Points on a hilly landscape, in no order, each with its height.
From any point a ball rolls to the lowest of the 2 points nearest to it. It stops when none of these is lower. Distance is the straight distance between rows; heights are no part of it.
ruf: [-.07,.15,-.02,-.04,-.11,-.14,-.33,.08,.36,.23,-.04,-.18,-.34,-.29,-.10,-.19,.23,.05,-.11,-.56,.14,-.50,-.01,.07]  (h 472)
rebu: [-.28,.07,.25,.06,-.29,.15,.02,-.45,.16,.41,-.23,-.01,.08,-.06,.16,.13,.37,.39,.36,.07,-.39,.16,.06,.18]  (h 375)
rim: [-.14,.02,.21,.09,.05,-.03,-.01,-.17,-.06,.31,.06,-.16,.33,.35,.26,.04,.27,.25,.15,-.15,-.29,.36,.03,.08]  (h 461)
dumes: [.03,.03,-.23,.02,.18,-.12,-.12,.22,.22,-.18,-.04,-.10,.01,.19,-.01,-.19,-.14,-.22,-.32,-.10,.07,.17,-.04,-.24]  (h 596)
teseb: [-.36,-.09,-.51,.30,.35,.39,-.45,-.28,-.15,.27,-.26,-.01,-.30,.00,.09,-.05,.00,.10,-.01,.56,-.05,-.28,.29,.51]  (h 96)
Tego: [-.42,.01,-.39,.12,.28,.12,-.37,-.12,.18,.33,-.23,-.16,.00,.27,.17,-.10,.15,.03,-.22,.10,-.15,.17,.02,.48]  (h 508)
zepu: [-.31,-.05,-.55,.28,.40,.10,-.60,-.05,-.17,.45,-.14,-.14,.12,.09,.17,-.05,-.01,-.10,.11,-.10,.16,-.44,.12,.07]  (h 95)
paf: [.03,.13,.18,.07,.23,-.19,.05,.29,.01,-.04,.12,.07,-.02,.40,.05,-.07,.01,.03,-.16,-.33,-.13,.31,-.07,-.74]  (h 235)
Mazir: [.08,-.18,-.12,.02,.17,.11,.21,.17,-.12,-.55,-.07,.08,.14,.12,-.03,-.08,-.29,-.02,-.24,.68,-.03,.45,.05,-.12]  (h 630)
Pasa: [.17,-.30,.38,.03,-.35,.03,-.11,-.32,-.19,.20,-.04,-.42,.18,-.42,-.22,-.17,.20,.53,.17,.09,-.17,-.32,.22,.59]  (h 221)
pasip: [-.07,.09,-.30,-.13,-.02,-.07,.09,-.02,-.26,.24,.08,.17,.42,-.18,.21,.41,-.26,-.59,.47,-.26,.48,-.51,-.11,.14]  (h 443)
miki: [.18,-.33,.54,.11,-.05,.09,.26,.15,-.37,-.22,.08,-.01,-.06,.01,-.04,-.02,-.09,.58,-.12,.34,-.25,.16,.20,-.45]  (h 373)
Gab: [-.24,-.09,-.13,.06,.22,.11,.08,-.15,-.09,.01,-.03,.01,.27,.26,.23,.05,.03,.01,.02,.32,-.20,.37,.01,.17]  (h 674)
Tolum: [-.11,.11,.00,-.21,-.07,-.04,.25,.07,.29,-.19,-.03,.25,-.36,-.29,-.01,.04,-.02,-.13,-.04,-.09,.10,-.12,-.13,-.15]  (h 356)
Vabuz: [-.02,.05,.10,-.09,-.17,.29,.00,.27,.29,-.24,-.21,-.09,-.47,.02,-.14,-.41,.13,.30,-.51,.02,-.26,.47,.10,.21]  (h 560)
vuf: [-.44,.30,-.27,-.02,.16,.12,.18,-.14,-.05,.34,.03,.36,.04,.05,.41,.43,.02,-.33,.49,-.09,.06,-.09,-.16,-.24]  (h 441)
vize: [-.05,.19,.29,-.17,-.35,-.07,.31,-.36,.19,.23,.07,.05,.16,.11,.10,.27,.32,.02,.25,-.07,-.23,.30,-.16,.50]  (h 155)
diz: [.11,-.16,.05,.10,.12,-.16,-.17,.02,-.09,.03,.11,-.27,.28,.09,-.01,-.17,.04,.11,-.09,-.13,.00,-.09,.06,.01]  (h 625)
boz: [-.26,.32,-.04,-.08,.05,-.04,.07,.11,.34,.13,-.08,.10,-.19,.27,.14,-.08,.17,-.11,-.13,-.42,-.19,.44,-.18,-.16]  (h 547)
Zit: [.24,.02,.05,-.09,-.08,.06,.14,.29,.20,-.36,-.09,-.21,.03,.21,-.10,-.30,-.08,.02,-.58,.17,-.17,.59,-.06,.24]  (h 662)
vata: [-.07,.02,-.40,-.03,.22,.17,.31,-.09,-.34,-.09,.13,.38,.21,.00,.31,.43,-.39,-.54,.44,.30,.25,-.16,-.09,-.22]  (h 412)
bodo: [.50,-.19,.26,.01,-.04,-.20,-.17,.18,.03,-.12,.17,-.42,.24,.08,-.16,-.35,-.04,.11,-.45,-.09,.01,-.02,.03,.03]  (h 611)
fupa: [-.05,.07,.54,.07,-.41,.12,-.04,-.25,.15,.42,-.13,-.26,.09,.05,.10,.01,.41,.59,.19,-.13,-.46,.18,.13,.07]  (h 350)
Fofef: [.21,-.22,.21,-.07,-.02,-.08,.15,.11,-.02,-.37,.09,.15,-.26,-.35,-.22,-.09,-.13,.14,-.11,.16,.11,-.29,.07,-.37]  (h 291)
lupo: [.22,.17,.35,-.04,-.04,-.16,.23,.13,-.06,.02,.27,-.12,.27,.66,.04,.10,.06,-.06,-.14,-.22,-.27,.60,-.16,-.01]  (h 587)
reliz: [-.19,.28,-.07,-.24,-.24,-.09,.00,.08,.54,.18,-.09,.05,-.43,-.34,.03,-.01,.17,-.19,-.13,-.54,.14,-.30,-.15,.07]  (h 439)
puv: [.29,-.05,.51,-.05,-.35,-.19,.19,-.26,-.49,.19,.19,.16,.41,-.12,-.20,.25,.11,.22,.64,-.34,.04,-.16,-.15,.04]  (h 348)
serod: [.14,-.29,.04,-.01,.10,.02,.26,-.24,-.57,-.06,.16,.30,.36,-.09,.07,.28,-.17,-.07,.58,.18,.09,-.13,.03,-.14]  (h 382)
rerop: [.48,-.15,.54,-.01,-.15,-.26,.23,.07,-.33,-.06,.26,.11,.14,-.16,-.23,.05,-.03,.23,.06,-.17,.06,-.23,-.12,-.39]  (h 313)
Fot: [.34,.15,.01,-.08,-.07,-.45,.08,.15,-.25,.01,.39,.09,.40,.38,-.17,.38,-.24,-.57,.27,-.50,.30,-.13,-.24,-.31]  (h 411)
Zataz: [.15,.04,.56,-.02,-.34,.09,-.01,-.04,.17,.31,.02,-.45,.07,.13,.08,-.16,.35,.50,-.17,-.20,-.40,.27,.04,.31]  (h 319)
Teti: [.04,-.14,-.11,-.12,-.04,-.12,.08,-.24,.01,.04,.06,-.12,.33,-.12,.06,.08,.01,-.16,.00,.12,.10,-.10,-.08,.59]  (h 495)
logak: [-.12,.17,-.03,-.14,-.05,-.07,.35,-.14,-.16,.05,.19,.37,.08,.14,.13,.49,-.03,-.38,.51,-.12,.10,-.03,-.17,-.13]  (h 473)
viri: [.19,-.03,.73,.05,-.39,-.01,.24,-.21,-.28,.22,.06,.03,.20,-.04,-.05,.20,.20,.54,.41,-.07,-.31,.07,.05,-.27]  (h 349)
rik: [.10,.28,.46,-.27,-.46,.04,.24,-.10,.48,.16,-.04,.07,-.33,-.11,-.03,-.06,.36,.15,-.07,-.36,-.24,.26,-.18,.15]  (h 506)
ragud: [-.19,.03,-.51,.20,.47,.00,-.32,.12,.03,.03,-.10,-.15,.30,.49,.22,-.10,-.17,-.23,-.21,.13,.00,.33,.01,-.18]  (h 641)
devi: [.12,-.22,.00,.25,.06,.05,-.46,.00,.03,-.03,-.03,-.52,-.06,.07,-.17,-.36,.07,.29,-.40,.12,-.07,-.09,.37,.45]  (h 110)
menad: [-.34,.11,-.05,-.02,-.09,.09,-.06,-.21,-.01,.36,-.11,.20,-.11,-.44,.14,.21,.16,.06,.55,-.20,.11,-.51,-.03,-.21]  (h 409)
mekar: [-.02,-.46,.15,.21,.06,.24,-.06,-.14,-.36,-.15,-.05,-.28,-.06,-.13,-.09,-.15,-.03,.48,.02,.56,-.22,-.08,.45,.18]  (h 177)
gegu: [-.27,.10,-.22,-.01,.04,-.06,-.08,-.32,-.07,.53,-.04,.01,.40,.01,.25,.27,.19,-.13,.41,-.23,.07,-.16,-.16,.39]  (h 422)
bagob: [-.28,-.20,-.40,.31,.40,.31,-.35,-.12,-.23,.04,-.11,-.01,-.18,.00,.08,-.09,-.09,.06,.05,.50,-.04,-.22,.32,.01]  (h 121)
panep: [-.14,.03,-.45,.00,.20,-.07,-.11,-.01,-.17,.30,.04,.00,.44,.05,.26,.24,-.21,-.45,.26,-.20,.33,-.29,-.13,-.01]  (h 425)
nudo: [-.02,.00,-.19,-.09,.14,.05,.36,.03,-.08,-.41,.04,.35,.00,-.03,.05,.20,-.28,-.28,.07,.42,.12,.15,-.11,-.18]  (h 333)
Tono: [-.21,-.02,-.66,.21,.38,.22,-.45,.16,-.14,.11,-.06,.01,-.07,-.08,.21,.00,-.37,-.33,.04,.14,.35,-.55,.20,-.40]  (h 118)
guri: [.08,.01,-.22,-.06,.08,.07,.17,.25,.08,-.48,-.14,-.06,.18,.25,-.04,-.16,-.22,-.14,-.43,.49,-.08,.71,-.04,.21]  (h 643)
Tesa: [.44,.17,.17,-.21,-.19,-.25,.30,.20,.25,-.25,.17,-.04,-.04,.15,-.19,-.06,-.11,-.34,-.37,-.18,.02,.27,-.31,.08]  (h 491)
pemis: [-.59,.23,-.36,.09,.30,.24,-.08,-.10,.12,.36,-.17,.25,-.15,.15,.39,.15,.13,-.07,.17,.04,-.14,.14,-.09,-.16]  (h 164)
voti: [.40,-.04,-.03,.04,.11,-.40,-.11,.10,-.29,.04,.27,-.15,.61,.33,-.08,.08,-.19,-.27,.10,-.39,.28,-.06,-.14,-.29]  (h 447)
vis: [.20,-.25,-.16,-.04,.02,-.10,-.11,-.02,.10,-.23,.03,-.20,.10,-.22,-.13,-.17,-.13,-.07,-.23,.20,.19,-.29,.10,.24]  (h 237)
Nuz: [-.15,-.17,-.35,.15,.11,.15,-.40,-.13,-.19,.17,-.11,-.09,-.18,-.45,-.07,-.05,-.08,-.02,.19,.06,.29,-.79,.24,.19]  (h 162)
dema: [.35,-.29,.34,-.07,-.16,-.10,.29,-.29,-.70,.02,.22,.27,.44,-.13,-.14,.34,-.10,.04,.69,.01,.06,-.12,-.04,.06]  (h 367)
givu: [-.31,.01,-.75,.11,.31,.32,-.33,.06,.11,-.05,-.26,.07,-.23,-.03,.10,-.05,-.25,-.27,-.27,.59,.17,-.15,.08,.31]  (h 238)
Zed: [.04,-.06,-.07,-.05,-.02,-.05,-.16,-.01,.29,-.03,-.04,-.22,-.08,-.09,-.07,-.25,.08,.01,-.34,.01,-.01,-.04,.03,.38]  (h 292)
Gugun: [.14,-.11,.36,-.10,-.18,-.09,.29,-.20,-.13,-.01,.14,.01,.20,-.01,.00,.11,.11,.19,.14,.08,-.12,.12,-.02,.15]  (h 278)
senev: [-.13,.23,-.10,-.18,.03,.05,.48,.23,.10,-.44,-.06,.50,-.34,-.02,-.01,.17,-.15,-.31,-.01,.15,.04,.35,-.20,-.35]  (h 365)
geg: [-.13,.03,-.50,.09,.29,.11,-.18,.27,.06,-.24,-.07,.08,-.18,-.10,.07,-.03,-.39,-.37,-.12,.23,.35,-.26,.10,-.55]  (h 78)
pafan: [.37,-.18,-.06,.08,.03,-.28,-.33,.14,-.34,.05,.12,-.23,.55,-.22,-.20,-.10,-.24,-.07,.17,-.50,.49,-.56,-.09,-.15]  (h 138)
rav: [-.15,-.11,.04,.01,.05,.18,.09,.04,.04,-.33,-.07,.23,-.47,-.31,-.07,-.08,-.03,.19,-.03,.32,-.03,-.10,.13,-.27]  (h 314)
kome: [.08,-.05,-.34,-.15,-.02,-.03,.02,.07,.31,-.37,-.12,-.11,.01,-.08,-.09,-.16,-.19,-.28,-.42,.36,.15,.19,-.09,.48]  (h 357)
mufaf: [-.25,.01,-.01,.02,.11,.29,.12,.17,.04,-.38,-.20,.24,-.42,-.04,-.03,-.15,.01,.24,-.15,.38,-.21,.37,.12,-.19]  (h 331)
Roki: [.00,-.26,-.24,.00,-.02,.04,-.19,-.14,.05,-.08,-.06,-.13,-.18,-.51,-.14,-.11,-.06,-.05,-.05,.25,.24,-.59,.18,.45]  (h 193)
Vibu: [-.15,.01,-.61,.10,.33,-.05,-.31,.05,.04,.17,-.07,-.16,.30,.13,.24,.05,-.23,-.43,-.07,.00,.29,-.18,-.04,-.01]  (h 400)
divom: [.36,-.25,.52,-.05,-.29,-.07,.11,-.16,-.22,.06,.12,-.27,.23,-.24,-.14,-.11,.15,.42,.06,.00,-.12,-.16,.04,.31]  (h 244)
dukep: [-.07,.11,-.09,-.11,-.02,-.20,.03,-.16,.17,.24,.07,-.08,.25,.05,.12,.10,.17,-.19,.05,-.25,.03,.01,-.17,.41]  (h 460)
Sakud: [-.35,.01,.10,.13,-.14,.41,-.13,-.09,.19,-.01,-.33,-.07,-.48,-.02,-.03,-.18,.24,.49,-.16,.35,-.37,.32,.32,.35]  (h 632)
rubi: [-.32,-.02,-.58,.36,.37,.29,-.65,-.19,-.20,.46,-.23,-.10,-.23,.01,.08,-.01,-.01,-.02,.06,.17,.14,-.59,.27,.34]  (h 66)
Korim: [.32,-.02,-.21,-.22,-.14,-.19,.12,.12,.33,-.41,.02,-.09,.01,-.19,-.18,-.10,-.31,-.42,-.41,.15,.31,-.02,-.15,.19]  (h 280)
fafev: [-.13,-.05,.02,.38,.15,.10,-.57,-.11,-.03,.23,-.11,-.37,-.35,.04,-.14,-.27,.21,.39,-.15,-.05,-.10,-.23,.50,.26]  (h 161)
Gub: [.22,.19,.62,-.06,-.22,.03,.29,.18,.04,.13,.15,-.14,.01,.48,.10,.03,.21,.27,-.18,-.26,-.40,.62,-.14,-.11]  (h 609)
nif: [-.25,.10,.03,.11,.30,.07,.01,.28,.03,-.16,-.04,.22,-.25,.27,.13,-.11,.02,.15,-.08,-.07,-.20,.37,.02,-.72]  (h 214)
Mafo: [.48,-.19,.32,-.15,-.13,-.30,.36,.05,-.31,-.29,.32,.24,.16,-.05,-.26,.23,-.22,-.10,.06,.04,.15,-.11,-.14,-.28]  (h 341)
Basu: [.25,.15,-.04,.02,.15,-.34,.14,.28,-.07,-.21,.22,.12,.18,.44,-.06,.19,-.29,-.42,-.05,-.20,.17,.21,-.19,-.68]  (h 316)
pobo: [.04,-.02,.41,.15,-.19,.07,-.28,.02,.09,.09,-.06,-.20,-.47,-.21,-.23,-.28,.27,.55,-.05,-.18,-.19,-.24,.30,-.19]  (h 222)
vaki: [.07,-.26,.55,.11,-.07,.06,.19,-.06,-.43,.06,.07,-.12,.21,.08,.08,.07,.06,.57,.22,.16,-.32,.18,.17,-.30]  (h 363)
debob: [-.36,.21,-.70,-.02,.22,.07,-.20,.22,.28,.12,-.23,.02,-.08,.04,.24,.08,-.31,-.54,-.24,.07,.27,-.14,-.09,-.02]  (h 360)
nupek: [.06,.12,.40,-.21,-.45,-.11,.33,-.27,.06,.09,.07,.33,-.12,-.44,-.10,.33,.20,.07,.50,-.20,.07,-.31,-.16,-.12]  (h 433)
Fosed: [.35,-.35,-.01,-.09,-.09,-.19,.06,-.24,-.29,-.02,.15,-.16,.60,-.16,-.09,.04,-.12,-.11,.18,.05,.25,-.25,-.02,.50]  (h 510)
Zes: [.39,-.33,.10,.00,-.08,-.20,-.14,.01,-.32,-.09,.11,-.14,.26,-.48,-.29,-.17,-.14,.11,.17,-.21,.35,-.66,.00,-.03]  (h 160)
nozuf: [.35,.17,.03,-.25,-.22,-.12,.48,.27,.17,-.58,.04,.23,-.18,.06,-.26,.03,-.27,-.38,-.36,.16,.07,.44,-.30,.00]  (h 437)
vebi: [-.17,-.14,-.35,.14,.24,.10,-.31,.01,-.22,.13,-.04,.04,-.02,-.24,.09,-.02,-.13,-.10,.24,-.03,.26,-.61,.13,-.25]  (h 141)
nivut: [-.05,.08,.15,-.14,-.20,-.03,.31,-.28,-.20,.14,.11,.36,.07,-.25,.05,.44,.06,-.10,.68,-.13,.12,-.28,-.11,-.17]  (h 453)
Bav: [-.35,.11,-.05,.00,-.06,.05,.04,-.38,.13,.40,-.13,.10,.09,-.07,.25,.19,.27,.08,.36,.01,-.15,.02,-.08,.22]  (h 398)
galep: [-.44,.08,-.43,.22,.41,.11,-.39,-.07,.00,.41,-.12,-.02,.03,.25,.31,.00,.10,-.05,.09,-.07,-.06,-.09,.02,-.11]  (h 127)
Kulog: [-.30,.07,-.21,.19,.23,.28,-.34,.24,.17,-.08,-.29,-.16,-.36,.36,-.02,-.37,.09,.22,-.44,.09,-.27,.52,.24,.08]  (h 597)
retad: [-.10,.18,.11,-.24,-.37,-.07,.39,-.44,.02,.16,.16,.27,.14,.03,.04,.54,.17,-.28,.50,-.03,-.02,.05,-.21,.52]  (h 253)
Nem: [-.41,.10,-.46,-.10,.11,.06,-.13,-.19,.33,.33,-.25,.02,-.04,.01,.19,.07,.10,-.22,-.14,.13,-.01,.01,-.18,.70]  (h 537)
Rimam: [.12,-.01,-.23,-.14,-.01,-.03,.03,.31,.34,-.47,-.11,.08,-.40,-.28,-.22,-.21,-.23,-.21,-.42,.11,.23,-.08,-.04,-.11]  (h 189)
kat: [.06,-.25,-.35,.08,.34,.19,.15,-.15,-.52,-.12,.12,.26,.38,-.02,.25,.19,-.35,-.26,.43,.40,.14,-.12,.05,-.29]  (h 397)
fik: [-.01,-.01,-.13,.08,.09,.17,-.26,.26,.24,-.28,-.17,-.20,-.35,.09,-.20,-.43,.00,.13,-.57,.12,-.09,.29,.21,.14]  (h 579)
bapil: [.04,.11,-.06,-.12,-.09,-.25,.06,-.01,-.06,.17,.13,.04,.29,-.16,.01,.24,-.04,-.33,.29,-.46,.36,-.44,-.18,.06]  (h 463)
banav: [-.23,.22,.16,-.12,-.01,.13,.44,.12,.07,-.30,-.06,.54,-.33,.07,.04,.16,.06,.05,.13,.13,-.19,.49,-.14,-.49]  (h 387)
Kiz: [.16,.22,.58,-.13,-.42,.00,.22,-.17,.22,.32,.09,-.23,.17,.27,.12,.06,.39,.25,.01,-.24,-.38,.45,-.14,.40]  (h 261)
Pemo: [-.39,.24,.02,-.08,.03,.16,.35,-.16,.10,.00,-.07,.43,-.16,.09,.22,.28,.17,.00,.32,.13,-.21,.38,-.11,-.20]  (h 408)
bogas: [.41,-.19,.50,-.14,-.25,-.07,.27,.14,.06,-.30,.13,.03,-.24,-.29,-.26,-.18,-.02,.25,-.34,.12,-.06,-.07,-.05,-.10]  (h 263)
zabem: [.46,-.30,-.22,-.11,-.04,-.25,.06,-.13,-.39,-.11,.19,-.03,.69,-.05,-.09,.24,-.38,-.44,.29,.04,.47,-.26,-.07,.27]  (h 492)
ges: [-.04,.01,.23,.26,-.01,.19,-.38,.05,.13,-.02,-.13,-.24,-.68,.00,-.23,-.35,.20,.48,-.28,-.07,-.17,-.06,.49,.02]  (h 197)
dazi: [-.09,-.03,.04,.02,.08,.10,.03,.07,.09,-.08,-.06,-.19,.10,.31,.11,-.17,.08,.17,-.33,.13,-.26,.54,.05,.21]  (h 680)
nedo: [.01,.23,.23,-.31,-.39,-.10,.30,-.04,.43,.00,.01,.25,-.44,-.47,-.08,.10,.20,-.05,.06,-.32,.08,-.26,-.20,-.04]  (h 396)
gelu: [.47,-.25,.51,-.06,-.18,.04,.21,.30,-.03,-.35,.12,-.23,-.10,-.03,-.18,-.24,-.09,.35,-.55,.26,-.16,.21,.02,.00]  (h 239)
mefod: [-.53,.20,-.18,.10,.18,.33,-.16,.14,.21,.05,-.32,.17,-.41,.25,.14,-.18,.23,.23,-.18,.01,-.34,.59,.10,-.10]  (h 610)
kimev: [.04,.22,-.15,-.18,-.02,.00,.33,.41,.23,-.51,-.17,.28,-.32,.00,-.16,-.15,-.17,-.27,-.36,.05,.02,.48,-.21,-.28]  (h 399)
sigep: [.64,-.18,-.02,-.08,-.07,-.41,.00,.06,-.40,-.13,.30,-.04,.66,.10,-.23,.21,-.39,-.37,.18,-.19,.46,-.23,-.14,-.10]  (h 474)
zoz: [-.16,-.04,.04,.07,-.11,.04,-.16,-.24,.03,.21,-.08,.00,-.19,-.40,-.04,-.02,.22,.24,.30,-.06,-.01,-.40,.12,-.01]  (h 395)
bada: [.14,-.28,-.04,.12,-.05,-.07,-.39,-.12,-.28,.10,-.01,-.27,.16,-.50,-.26,-.22,-.02,.19,.24,-.20,.26,-.70,.14,.27]  (h 178)
bod: [-.03,-.29,-.02,.09,-.08,.05,-.27,-.35,-.20,.21,-.09,-.25,.09,-.39,-.13,-.15,.14,.27,.20,.10,-.01,-.42,.21,.55]  (h 200)
Kinad: [-.03,.22,.28,-.21,-.28,.20,.20,.09,.42,-.05,-.15,.05,-.39,.01,-.02,-.25,.26,.22,-.31,-.19,-.30,.50,-.12,.11]  (h 538)
geta: [.22,-.26,.37,.11,-.08,.18,-.07,.32,-.04,-.31,-.02,-.37,-.26,.06,-.16,-.34,-.05,.51,-.51,.25,-.25,.18,.29,.01]  (h 219)
pezuk: [.56,.01,.21,-.06,-.04,-.33,-.01,.14,.03,-.04,.27,-.39,.45,.33,-.12,-.13,-.06,-.19,-.32,-.24,.04,.14,-.17,.11]  (h 586)
Lateg: [.41,-.04,.11,-.25,-.21,-.26,.47,.10,-.08,-.41,.27,.33,-.02,-.14,-.23,.33,-.34,-.45,.02,.09,.35,-.21,-.21,-.20]  (h 381)
niro: [.49,.23,-.05,-.21,-.22,-.45,.19,.18,.22,-.19,.27,-.09,.17,.28,-.19,.15,-.28,-.70,-.22,-.27,.26,.10,-.33,.03]  (h 551)
tol: [-.02,-.03,.22,-.07,-.06,.16,.36,.22,-.02,-.42,-.09,.13,-.14,.08,-.03,-.08,-.03,.26,-.26,.36,-.26,.54,.00,-.05]  (h 343)
Manem: [.33,-.05,.59,.00,-.31,-.11,-.08,.08,.04,.09,.11,-.10,-.28,-.39,-.28,-.24,.22,.48,-.04,-.31,-.08,-.41,.02,-.29]  (h 243)
sagip: [.37,.07,.73,-.14,-.51,-.17,.30,-.22,-.21,.21,.26,.05,.25,.05,-.19,.26,.22,.22,.37,-.22,-.18,.03,-.14,.12]  (h 321)
sos: [-.02,.20,-.01,-.03,.09,-.20,.02,.04,.22,.14,.10,-.12,.14,.34,.13,-.02,.12,-.20,-.11,-.39,-.07,.29,-.18,.05]  (h 509)
baguf: [.10,.14,-.07,-.10,-.07,-.30,-.16,.12,.23,.19,.09,-.22,.13,-.16,-.03,-.08,.06,-.20,-.07,-.56,.26,-.40,-.16,.10]  (h 490)
Vuk: [-.02,.03,-.54,.14,.33,-.07,-.39,.27,.18,-.19,-.13,-.21,.07,.30,.02,-.22,-.32,-.30,-.38,.16,.17,.25,.05,-.34]  (h 619)
vil: [.04,-.01,-.16,.00,.20,-.02,.01,.35,.12,-.46,-.05,.16,-.33,-.10,-.09,-.14,-.27,-.14,-.26,.11,.20,-.03,.00,-.66]  (h 126)
dip: [-.27,-.01,-.38,.29,.37,.24,-.42,.07,-.02,-.07,-.15,.04,-.49,-.08,-.01,-.14,-.10,.00,-.08,.21,.10,-.32,.33,-.26]  (h 150)
gon: [.27,.13,.31,.00,.07,-.34,.19,.21,-.17,-.04,.31,.20,.11,.39,-.08,.17,-.05,-.13,.04,-.39,-.02,.16,-.18,-.68]  (h 270)
bubak: [.02,-.10,-.20,.06,.09,-.09,-.26,.12,-.33,.16,.05,-.04,.32,-.32,.00,.03,-.20,-.16,.36,-.42,.47,-.66,-.01,-.26]  (h 157)
raz: [-.01,-.02,.14,-.02,-.23,.00,-.26,-.17,.27,.21,-.05,-.30,-.17,-.21,-.10,-.26,.33,.28,-.16,-.17,-.13,-.17,.12,.48]  (h 342)
depe: [-.02,-.24,.21,.16,-.01,.20,-.09,.04,-.05,-.26,-.08,-.16,-.33,-.10,-.13,-.25,.03,.44,-.21,.40,-.20,.04,.37,.06]  (h 198)
med: [.27,-.07,.02,-.01,.13,-.11,.14,.23,.01,-.40,.09,-.01,.11,.20,-.08,-.08,-.26,-.10,-.31,.21,.03,.30,-.02,-.31]  (h 617)
vun: [-.15,-.09,-.38,.15,.43,.00,-.06,-.12,-.20,.14,.03,-.06,.55,.46,.30,.09,-.09,-.23,.07,.20,-.05,.29,-.02,.07]  (h 659)
Tusuk: [-.23,.05,-.55,.14,.23,.23,-.37,.16,.22,-.16,-.23,.02,-.53,-.16,-.07,-.11,-.21,-.21,-.31,.27,.27,-.35,.22,.10]  (h 194)
Kaz: [-.38,.03,-.08,.16,.14,.07,-.28,-.21,.05,.45,-.11,-.21,.17,.27,.23,-.05,.31,.25,.05,-.06,-.30,.23,.08,.23]  (h 484)
Vekek: [.18,.09,.45,-.10,-.20,-.19,.17,.03,.04,.02,.15,.21,-.17,-.18,-.12,.05,.15,.18,.12,-.34,-.03,-.17,-.10,-.47]  (h 287)
zuf: [-.24,.08,-.28,-.12,.10,.19,.29,.07,.12,-.36,-.15,.30,-.15,-.06,.08,.04,-.08,-.17,-.08,.44,-.04,.37,-.12,.16]  (h 299)
futeb: [.15,.08,-.13,-.04,.14,-.25,.17,.08,-.25,-.12,.24,.22,.31,.37,.03,.39,-.26,-.53,.27,-.16,.23,.02,-.14,-.42]  (h 366)
pina: [-.33,.02,-.53,.07,.33,.26,-.03,.07,.05,-.20,-.18,.22,-.10,.00,.18,.02,-.17,-.19,-.07,.51,.00,.14,-.02,.03]  (h 269)
zigik: [-.55,.19,-.14,.10,.02,.40,-.26,-.08,.30,.17,-.39,.20,-.66,.02,.05,-.11,.28,.29,-.07,.12,-.29,.27,.19,.08]  (h 620)
kile: [-.37,.19,.11,.04,.05,.10,.15,-.21,.06,.24,-.07,.17,.08,.33,.28,.19,.26,.13,.24,-.01,-.32,.51,-.04,-.08]  (h 432)
duno: [-.17,.02,.13,.07,-.25,.12,-.31,-.26,.27,.20,-.20,-.12,-.51,-.40,-.16,-.15,.32,.38,.02,.01,-.11,-.34,.27,.32]  (h 374)
lut: [.18,-.03,.37,-.17,-.21,.00,.50,-.01,-.02,-.30,.11,.11,.04,.12,-.05,.12,.00,.08,-.11,.29,-.19,.45,-.09,.25]  (h 317)
rof: [-.26,.07,-.32,-.08,.14,.01,.02,.04,.20,.00,-.07,.11,-.11,-.11,.15,.08,-.09,-.28,-.06,-.01,.14,-.12,-.08,.02]  (h 312)
Taden: [-.23,.08,-.36,.02,.24,.21,.14,-.13,-.36,.24,.07,.37,.21,-.07,.39,.37,-.19,-.31,.57,.05,.18,-.33,-.07,-.32]  (h 426)
puzit: [-.03,-.35,.01,.29,.04,.16,-.37,-.20,-.24,.06,-.11,-.48,-.03,-.05,-.13,-.25,.06,.38,-.11,.38,-.15,-.19,.49,.60]  (h 152)
Guk: [.10,.29,.45,-.25,-.58,-.13,.28,-.31,.35,.25,.05,.17,-.09,-.24,-.06,.21,.39,.09,.30,-.32,-.13,-.04,-.21,.17]  (h 466)
gem: [.24,.07,.19,.03,.06,-.29,-.06,.06,-.06,.20,.25,-.32,.54,.55,.07,-.06,.13,-.05,-.10,-.40,-.12,.32,-.14,.08]  (h 553)
kar: [-.44,.18,-.24,.13,.40,.18,-.02,.10,-.02,.04,-.07,.31,-.14,.25,.30,.06,.01,-.07,.16,.02,-.14,.24,-.04,-.62]  (h 195)
sal: [.25,.08,.63,.00,-.28,-.20,-.02,.00,-.11,.26,.14,-.05,.06,-.19,-.18,-.06,.29,.43,.23,-.49,-.09,-.26,-.12,-.37]  (h 264)
lasu: [-.22,.12,-.14,.05,.15,.02,-.24,.16,.30,.04,-.11,-.07,-.28,.14,.03,-.25,.14,.02,-.28,-.28,-.07,.14,.02,-.14]  (h 573)

For each start below, name the point where the ball stops.
mufaf -> devi
Fosed -> rubi
menad -> geg
Mafo -> devi
logak -> sagip
tol -> pafan
zigik -> nupek
Lateg -> rubi

Call two points neighbours if one is among the 2 nearest of the other. Go from one point of each pair to the other, from neighbour to neighbour, staying as low as possible. Name the highest point that can't be avoided.
vize / senev -> logak
nupek / geg -> nivut
senev / geg -> Lateg
pafan / geg -> bubak
geg / devi -> tol
